Each row is a point on a tangle of strands that fork, close into loops and nearly touch. The rows are in no order.
In the rows, 100 means zero.
Two points are linked if the straight distance between their rows is under 81.9. Some points are linked to none.
k387: [ 86 137  99 107 114  77 121  63  76 118  91 131 120 136  80  87  77 101
 109  93  51  87  75]
k415: [118  97  96  98  97  83  87  64  68 114 113 150 115 127  69 112 101 146
 114  88  92  69  78]
k608: [135  89 105 107 107  88  14  67 127  94  93 137 111 125 135  55 129  72
 117  95  89  99  91]
k961: [124 119 111 128 110 113  90  91 119  91  92 126  81 135 117  95 134  64
  60 141 113 109 129]
k327: [ 74 107 126  92 124 123 119 112 102  90  70  65 103 107 102  80  98  70
 124 100 124 114 110]
k658: [114  95  87  93 100  87  97  82 101 132 113 137 129  80  78 118 120 131
  97  76  86  75  74]
k367: [ 91 115 109  90  99  90  56  44 112 110  62 123  83 156 129  49 100  53
 115 120  98  92  83]
k811: [ 97  87 108 101 113 107  84  95 122  87  79  89  99  82 107  80 118  60
  87  84 106 108  90]
k958: [ 56  83  51  75 100  61  80  36  83 119  92 103  97 110  73  96  63  87
 146  97  75  89  55]
k989: [ 82  96  81  87  80 128 142 176 123  98 148  45 121  45 127 145 103 123
  93  89  93 115 129]
k981: [ 98 124  93 115  58  90 141 180 113 106 133  51 116  91 118 147  81 123
 113 112 108 108 141]
k354: [145  94 108 129 104  97  92 117 101  86 104 117  89 122 107 102 122 105
  72 123 120 119 140]
k238: [108 116  69  95  96  48  69  43 114 104 128 139 121 137 120  86 103 128
 136  92  42  70  62]
k600: [ 91 109  90 108 149 109  60  92 134  93 112 114 126  64 123  81 151 109
  98  86  74 110 100]
k224: [ 54  94  68  79 117  99 140  81  90 120 112  86 117  72  64 119  92 103
 113  81  68 105  80]
k270: [ 60 139  99  99 115 108 118  81 107 115  85 104  92 118 101  96 121  66
  66 147  78 110 109]
k979: [125  96 142 109 106 108 103 133  90  77  84  78  95  96 104  78  99 122
 113  65 130  97 113]
k153: [108  97  87 107  70  86 146 142  81 110 130  72 104  82  78 157  79 164
 125  89 124  94 118]
k93: [ 93 135 110 110 104 148  91 147 140  86  73 106 101  81 115 106 138  58
  59 127 102  95 125]
k211: [ 83  74 104  91 113  95 101 117  87  89 106  81 101  66  92  93 102 148
 111  76 114 111  87]
k368: [ 67 120  82  93 141 135  88 105 141 101 107  90 129  46 127  95 153  81
  78 102  68 106 107]
k820: [116 104 130 109 113 108  55  79  91  84  86 146  99 145 125  52 120 116
  97 122 107  96 105]
k85: [104  71 100  96  79  85  66  85  81 107  97 135  76  99  88  92 107 119
  78 114 127  95  85]
k289: [110 107 123 121  73 108  89 149  99  97  92 100  67 130 120 107 105 107
  83 163 148 105 154]
k308: [144 104 105 118 100  91  73  71 115  99  96 139  88 130 114  82 123  70
  54 118  92 105  97]
k179: [133 117  94 119 112 107  28  74 129  86  84 147 104 119 131  70 141  65
  68 108  85 110 101]
k439: [ 31 116 102  93  81 127 123 138 103 125  86  73  91  91 100 105  86  78
  79 144 106 111 118]
k515: [ 94  79 109  88 104 146 113 141 134  76  96  42 108  52 117 101 110  64
  99  67 117 132 104]
k483: [ 99 102 104 102  97  69  58  74 117  84  91 141  94 119 129  59 106  89
  76  93  66  85  70]
k36: [150  78 102  87  60 115 131 160 114  74 141  25  97  58 119 145  78 119
 124  59 133 128 132]
k612: [ 80  83  77  81 100  72  85  55  85 112  93  88 113  86  66  97  72 109
 146  68  90  86  51]
k75: [ 88 136 104 114  77  92 133  92  75 116  97 118  70 148  95 103  87 101
  48 157  86 101 120]
k828: [120 103 135 110 109  95  86  81  85 105  90 128  99 130  96  77 102 106
 108  97 115  87  98]
k980: [121  97 135 109  92  88 114 106  72 103  79 117  75 145  94  96  73  98
 103 114 126  91 115]
k762: [159  79 105 124  90  89  86 107  83  89 116 148  82 121  96 108 106 133
  64 115 107  94 115]
k865: [142  99 124 135  89  86 127 141  84  89 113  93  92 117  90 119  90 133
 103 102 118  91 128]
k769: [105 125 108 106 111 102 135 138  87 122 127 111 117 106  84 132 109 154
  94 118 100  94 138]
k275: [ 75 125  75  92 123  75 141  63 101 128 104 112 128  97  69 109  88  98
 114  97  52  87  72]
k303: [ 97 133 103 101  93 110 151 167 112 120 122  79 119  88  98 133 104 126
  97 114  92 101 136]
k394: [129 106 118 119  94  89 145 118  90  96  99  76  99  96  72 124  77 117
 112  69 104  96 104]
k217: [ 88  84 121  95  98  96  79  80 100 111  60 104  71 123 114  68 100  49
  87 124 144 103 101]
k295: [101  95 134 102 106 124 113 142 120  76  59  63  68  99 131  82  95  38
  99  98 152  95 129]
k933: [131  97 120 113  92 113 108 168 104  70 109  64 103  76 109 108  96 131
 109  71 129 116 132]
k421: [ 88  80  94  99  93 128  96 148 112 114 112  83 110  49 103 111 122 115
  90 108 121 119 123]
k345: [120 118 120 112 104  86 126  59  58 111  85 140 112 164  65  92  64 105
 122 102  79  73  84]
k567: [113  82  93 102 126 135  80 110 132  77  96  74 122  54 114  95 134  75
  95  69  99 131 109]
k855: [123  79 115 101  97 153  89 170 119  62 119  43 103  39 124  98  96 119
 109  55 126 131 132]
k546: [128  98  98 115 143 101  49  95 115  68  99 105 108  71 118  64 130 111
 104  66  99 123 100]
k922: [ 89 149  81  91 101  91 105  33  93 139 107 143  99 149 106  92 109  85
  68 145  48  87  92]
k563: [ 62  82  63  64 105  95 110  57 107 125 107  72 131  65  69 114  87  90
 149  63  77 105  59]
k850: [143  80  94 111 127  79  57  68 101  71 116 114 106  86 102  79 123 135
 129  55  90 108  84]
k842: [109 100  74  87 111  87  75  78 134 102 116  90 140  47 103  93 121 121
 122  52  57  93  62]
k902: [ 76 125  73  90  98  85  58  57 133 146  92 128 128 109 112  84 132  77
 112 123  50  89  74]
k476: [111 109  99 119  73 127 113 188 142  70 104  49  92  92 137 133 106  50
  86 125 123 119 151]
k233: [ 58 133  96  87 127 100 108  62 102 124  74  93 123 117  79  69  80  57
 130 107  68 106  80]
k91: [ 62 122  85  73  82  84  79  27  66 133  86 152  89 163  85  72  57 106
 114 132  67  78  73]
k404: [100  71  89  81 111 100 122  79 114  79 112  45 111  56  81 110  91  96
 121  40 106 125  61]
k380: [130 109  94 102  86  78  79  45  98 127 105 153 131 140  80 104 107 100
 112  94  73  78  62]
k457: [ 96  76 106  90  91 104 161 126  97  76 100  37  90  81  94 110  60  75
 115  60 121 120 102]
k24: [114 126  89 100  92  83  89  31  83 119 107 151 105 171  89  83 104  98
  93 126  74  87  83]
k158: [ 70  94  97  78 107 153 115 140 121 104 123  67 136  24 109 112 124 113
  86  71  80 106 103]
k133: [ 51  98  89  83  83 114 146 146  90 119  95  69 103  93  81 125  59  85
 103 123 106 115 114]
k37: [ 71  99  74  85 112  97  74  62 132 132  97  96 128  83  98  95 134  58
 113 101  73 102  69]
k253: [ 89  68 101  92 102  89 106  91  96  94  88  65  77  88 101  86  84  56
 100  87 133 111  88]
k74: [ 96 101  97 112  71  82 143 156  80 112 123  58 103 102  92 144  62 128
 134 124 130 110 134]
k874: [106 100  96 109 115  87 142  97  72 112 124 116 107 109  63 136 100 160
 114 101 100  82 106]
k169: [112 112 117 114 122 107 100  98 106 113  92 122 119 105  91  91 132 106
  92 103  94  98  98]
k479: [109  84 115 107  82  95 146 155  99  75 107  35  84  99 121 112  63  78
 108  87 136 111 131]
k319: [126  90 110 122  82  80 143 103  51 109  97 103  69 151  68 126  55 116
 122 122 125  93 124]
k80: [147  59 113 105  91  75  55  49  75  78  99 144  67 143 122  73  91  96
 102  95 123  78  90]
k547: [ 93  97 119 106 109 147 102 152 138  60  71  61  99  73 125  88 115  43
  80  86 123 109 117]
k835: [120 115 118 119 106 107 127 114 118  95  84  89  75 123 106 107 108  47
  71 126 123 113 125]
k409: [146  76  95 111  77  84  99 127  98 100 104 110  93  61  81 131  93 130
  77  68 107  85  95]
k492: [ 56 100  96  91 113 142 112 140 125 109 109  72 110  63 120 116 133  95
  82 130 100 115 130]
k164: [ 89  79  68  84  94  95 144 112  87 106 136  78 109  54  79 157  94 149
 109  87 104 100 101]
k885: [ 38  93  83  79  98 117 107 112 109 119 100  76 107  66  97 110 107  80
  73 132  95 117  95]
k277: [ 88 100  80 106  96  87 149  94  45 125  96  97  84 130  47 132  41 122
 137 126 108  95 119]
k532: [ 85  96  71  99 104  83 136  75  57 114 110 103 105 102  42 141  65 134
 138  94  95  86  90]
k171: [ 88 151 119 104 116 136  79  94 125 107  46 117 102 133 113  73 127  51
  89 131 102  97 102]
k410: [124  85  96 113 115 155  69 149 121  68  98  64 106  22 127  80 114  97
  91  52 107 131 121]
k378: [138  58  93 113  82  76 112  88  62  86 119 108  79 112  62 143  96 153
 122  83 141  80 101]
k137: [117  72  84  68  70 132 137 146 101  84 144  32 100  40 105 141  77 145
 115  58 117 125 113]
k144: [127  90 111 111  82  84  98  78  58  98 117 153  80 147  88 109  91 142
  67 128 103  78  96]
k868: [ 46  87  99  83  80 153 121 156 121  96 112  41 107  79 124 125 108  70
  99 125 122 130 130]
k548: [ 96  90 107 111  82 117  93 160 101 106  99  77  89  87 117 110 116 111
  96 134 145 121 145]
k558: [ 97 114 113  83  72  87  93  31  42 112  86 161  74 187  93  67  47  91
  97 128  82  77  81]
k117: [ 45 119  60  78  96  63  87  36  83 129  83 125 101 125  77  78  54  89
 122 126  51  86  65]
k215: [ 91 118 106 118  80 102 124 128  86 120  98  91  72 131 102 114  97 104
  79 155 117 110 138]
k520: [ 74 132 115 103 104 141  66 109 136  98  53 119  99  90 115  88 130  50
  57 134  99  81  99]
k134: [115  93  60  85 112  56  66  48 123 103 127 105 122  74 103 103 119 133
 148  60  65  83  50]
k478: [ 99  99 116  91  88  67  75  56  68  92  89 143  70 157 106  72  65 103
  92 111  84  74  63]
k54: [107  67  70  93  79  51  20  59 123  95 114 129  97 112 127  72 109  96
 140  80  77  94  50]
k230: [ 76 113 117 106 130 100 132  82  82 107  65  80 110 123  76  77  74  71
 134  92  98 108  94]
k351: [118  74  69  91  93  91 109 106  95  90 128  97 102  41  83 141 104 141
  87  62  96  90  80]
k120: [102 137  99 124  90 146 102 175 146  65  79  86  95  91 139 129 123  57
  72 144 121 102 152]
k908: [135 107  92 125 102 120 115 151 126 104 118 100 115  77 109 131 133 101
  63 104 107 108 147]
k2: [ 84  83 113  87  97  77  98  62  90 121  65  93  86 116  91  84  80  50
 109 109 123  99  77]
k545: [147  64 102 112  97  67  45  79  94  73  92 141  78  99 106  83  90  94
  90  72 107  79  72]
k949: [ 60 135 129 105 117 119 102 119  86  99  77 113  92 128 104  80 101 121
  90 137 100  95 116]
k441: [ 97  70  99  64  83 148 107 135 105  86 118  52 107  27  97 107  90 137
 108  48 116 116  93]
k834: [ 68 105 109  87  92  62  67  65  96 102  82 131  94 132 117  54  73  93
 110  97  63  79  54]
k315: [ 59 118  80  89 124  96  99  70 131 117  98 103 111  86 108  99 136  56
  72 127  65 111  85]
k892: [152  68 113 105  93  65  78  50  61  83 109 147  88 154  86 102  93 111
 117  86 115  71  72]
k837: [ 88  94 110  76 109 119  97 117 110  93 110  76 119  35  99  97 107 127
 101  46  93 106  78]
k689: [126  78  73  95 123  78  88  51  95  89 131 105 115  68  84 116 122 137
 125  58  96 106  70]
k845: [146 110 111 107 108 122 107 147 101  91 108  82 116  50  94 110 113 144
 105  51 101 110 115]
k651: [ 74 111 103 108 103  72 130  70  64 104  81 118  63 136  76  93  43  86
  85 123  80  93  96]
k16: [ 66 104 105  94 103 102 140 125  70 116 102  84 106  89  68 115  76 128
 111 106 104 102  96]
k604: [103  93 119  96  93  86 151 124  85  91  88  76  86  91  80 104  47  86
 110  58 109  87  91]
k486: [129 112 114 124  91 101 131 158 116  76  98  63  82 108 120 115  91  63
  94 114 129 114 143]
k796: [121 119 123  99  93  94  42  41  96  83  99 155  97 178 141  44 114  98
  98 131  77  95  95]
k338: [114  74  87 104  90  62  62  81 114  79  99 125  88  81 110  93 100  97
  73  69  77  92  64]
k864: [ 48 132  90  98 132  97 114  52  82 116  99 112  87 135  91  82  98 103
  90 144  74 112 106]
k691: [ 99  87 109  99  85 102  68  89  92 111  85 124  62 122 107  79 113  89
  63 142 139 104 112]
k530: [ 67  99  79  78 123 120 113 111 125 118 123  91 136  42 107 112 137 102
  82  88  70  93  89]
k474: [104 142 107 106  84 101 101  65  87 115 105 150  81 144 106  96 113 100
  45 152  79  89 106]
k598: [ 95 133  99  93 116  96  82  77 124 130 103 145 130 105 107  88 139 103
  82 118  64  85  86]
k448: [126  94 101 106 114  72  61  50  91  80 112 129 118 115 104  76 100 140
 152  61  85  77  68]
k585: [ 83 101 141 103 118 109 124 116  83  87  66  74  70 128 120  71  75  56
 121 108 150  95 121]
k258: [ 89  91  84  99 114  77 103  59  82 110 110 107  96 110  69 102 106 101
 107 110 100 107  89]
k306: [132  56 110 106  89  65  94  68  61  74 103 112  69 118  75 111  77 115
 118  74 142  72  79]
k269: [ 91  96 113  89  92 168 120 183 136  64 105  27 114  52 137 114 104  89
  98  67 113 130 124]
k653: [ 96  65  92  97 105 122  60 124 108 101 100 114 100  50 105  90 132 128
  76 100 111 114 115]

A tip is a point with one link. Name the tips that can be reached along the links from each point below, in the order of the rows.
k479 | k608, k865, k171, k144
k91 | k345, k378
k277 | k409, k796, k864
k327 | k979, k85, k233, k845
k134 | k211, k36, k842, k448
k380 | k658, k868, k16, k653

A piece is two or more points that can be reached from each other along the links. Count, over all rows, the pieces, the separate loops (a circle has one, a figure eight two, a Y none), the forks (points with three links) and the tips (points with one).
pieces | 6
loops | 1
forks | 11
tips | 21

Name the points in between on the shortest way along the links from the first point to the second, in order.
k828; k351 | k980, k319, k277, k532, k874, k769, k303, k981, k74, k153, k164
k922; k133 | k474, k75, k215, k289, k548, k421, k492, k885, k439
k558; k378 | k478, k834, k483, k338, k545, k80, k892, k306
k532; k315 | k277, k319, k980, k828, k169, k598, k902, k37
